Each scene shows the same named points in several views. A view is turned or mirrored, and shifted as a whole, has a little noise and may leave points out.
In the rows, 128 means zero.

Scene 1
View 1
<9>: [156 172 143 164 129 142 156 117 206  99 184 105 124 127 124]
<22>: [ 62 116 159  97 151 156 188  80  87 203  60 151 108 129 159]
<177>: [ 98 138 139 126 139 157 196  80 132 165 100 145 111 126 151]
<143>: [132 149 170 140 127 155 161 109 184 141 171 131 116 121 130]
<93>: [ 98 146 122 137 133 158 217  73 133 156  97 140 117 125 148]
<148>: [114 130 209 113 152 142 103 134 156 167 155 122 119 120 135]
<207>: [129 154 142 149 137 138 142 114 177 109 149 110 119 136 135]
<66>: [103 148  87 150 146 136 184  93 117 118  67 109 123 140 146]
<137>: [131 145 188 130 123 159 168 102 183 156 179 145 112 119 132]
<135>: [ 96 139 116 137 133 161 224  68 122 152  79 147 111 124 147]
<118>: [124 148 114 150 151 124 126 125 143  95 103  83 132 145 142]
<174>: [126 155 135 142 130 153 194  92 172 128 136 139 115 127 141]
View 2
<174>: [143 119 147 147 135 151 134  64 149 111 146 119 169 151 141]
<22>: [116 154  77  94 174 109 195 134 130 128 166 139 172  95  82]
<148>: [ 98 145 164 126 184 141 153 119 166  28 119 130 209 142 131]
<93>: [144 133 105 136 133 132 156  77 137 148 162 131 158 127 121]
<143>: [132 128 169 140 153 153 143  73 153  61 134 118 185 163 146]
<207>: [132 126 167 164 157 143 122  72 172  91 116 132 197 157 161]
<66>: [157 129 122 171 141 128 123  68 165 166 130 146 177 132 150]
<137>: [126 125 165 128 148 158 147  74 147  51 152 107 176 163 126]
<177>: [132 135 110 127 148 130 162  94 138 130 161 134 170 127 114]
<135>: [150 131  98 128 136 128 158  80 132 166 169 133 153 120 114]
<9>: [149 117 195 175 143 163 107  49 172  75 112 116 191 171 172]
<118>: [136 138 142 173 165 125 116  98 187 133  95 163 217 128 171]
View 3
<118>: [113 137  99 178 120 138 108 187 153  91 136  97 119  99 156]
<66>: [116 120 135 159 102  85  85 145 127  98 139 103 101  97 131]
<93>: [127 123 117 125 105  69  97  97 122 134 125 128 111 119 108]
<137>: [128 180  97  99  87 138 118 130 139 187  94 155  98  93 141]
<143>: [125 183  78 127 101 167 129 157 156 172 100 144 112  91 158]
<207>: [118 162 108 147  92 147 108 167 147 142 111 124 102  87 157]
<148>: [134 173  43 119 115 171 147 144 172 171  99 136 138 113 149]
<22>: [152  88  52 131 158  58 124  72 153  99 151 106 167 165  83]
<9>: [111 179 130 138  71 154 103 180 139 154 103 136  78  62 165]
<174>: [122 151 118 127  91 105  96 136 132 148 110 142  93  94 136]
<177>: [134 129 101 120 110  85 110 101 138 135 124 126 115 124 112]
<135>: [133 112 118 128 110  52  97  89 125 122 136 122 113 122 102]
View 4
<135>: [116 143  71 148 122 135 168 119 127 104 121 113 146 153 128]
<66>: [153 126  97 171 117 128 111  97 140 112  96 107 190 122 123]
<174>: [130 130  97 141 132 124 136  73 119  92 130 146 155 133 128]
<207>: [114 154 118 135 134  97 111  70 100  94 130 156 192 107 129]
<143>: [ 96 154 103 121 141 112 139  66  95  83 148 171 156 123 135]
<93>: [135 129  79 157 120 143 159 109 140 109 110 115 146 152 126]
<22>: [ 92 174  48 152 108 125 202 160 126 112 120  69 138 176 127]
<118>: [120 168 115 154 124  73  93 100 112 113 104 111 225 104 131]
<148>: [ 62 204  93 108 134  72 151  99  68  85 159 151 167 128 144]
<9>: [126 136 132 125 142 101  97  34  99  79 140 183 181 101 127]
<137>: [ 92 154  92 118 143 120 156  65  92  78 159 174 134 133 136]
<177>: [119 140  76 146 121 135 163 111 130 105 121 111 146 152 128]
View 5
<22>: [190 167 128 109 126 188 100 183 117 150 181  82 117  78 187]
<148>: [158 152 162 140 134 100 197 164 131 126 172 185  83  62 127]
<143>: [118 128 134 124 145  89 184 159 132 122 160 155 132  64 122]
<137>: [112 134 128 118 152  97 184 162 133 128 168 138 133  46 125]
<93>: [137 135 116 110 113 136 107 180 114 138 146 110 167 107 157]
<66>: [149 131 132 132  92 114 110 171 110 127 133 158 171 146 137]
<9>: [108 124 143 136 125  53 197 159 138 112 142 197 145  89  96]
<207>: [140 144 150 136 137  90 195 164 131 122 164 182 110  74 119]
<177>: [148 144 122 117 128 141 125 177 120 139 157 112 150  88 152]
<118>: [180 150 155 147  94  99 141 165 121 125 148 205 115 142 138]
<174>: [119 129 124 126 121 105 151 164 127 126 149 148 152  95 133]
View 6
<148>: [145  82 152 126 113  67 128 115 108 126 161 106 155 127  98]
<22>: [168 168 110 100 105 158  75 135  60 139 177 153  98  97  92]
<9>: [141  70 118 174 140 102 192  85 143 112 101 117 156 124 185]
<137>: [176  65 121 114  82  73 149  85 128 113 117  97 167  88 144]
<177>: [162 146  95 124 111 158 118 116  94 128 137 145 119  92 143]
<66>: [135 146 101 180 152 175 157 110 109 129 125 158 104 125 179]
<93>: [171 151  87 135 115 170 128 111  92 124 127 154 109  95 159]
<174>: [161 112 101 153 121 132 152  94 115 113 118 137 130 101 171]
<135>: [166 166  88 133 118 181 119 110  86 124 133 163  97  93 156]
<143>: [158  84 118 142 106  99 156  95 121 119 124 112 151 109 156]

Which points are out of place in each view (at most two, in the order of its rows)? Write none if all are in place.
view 1: <66>
view 2: none
view 3: <143>, <22>
view 4: <135>
view 5: <148>, <207>
view 6: <137>
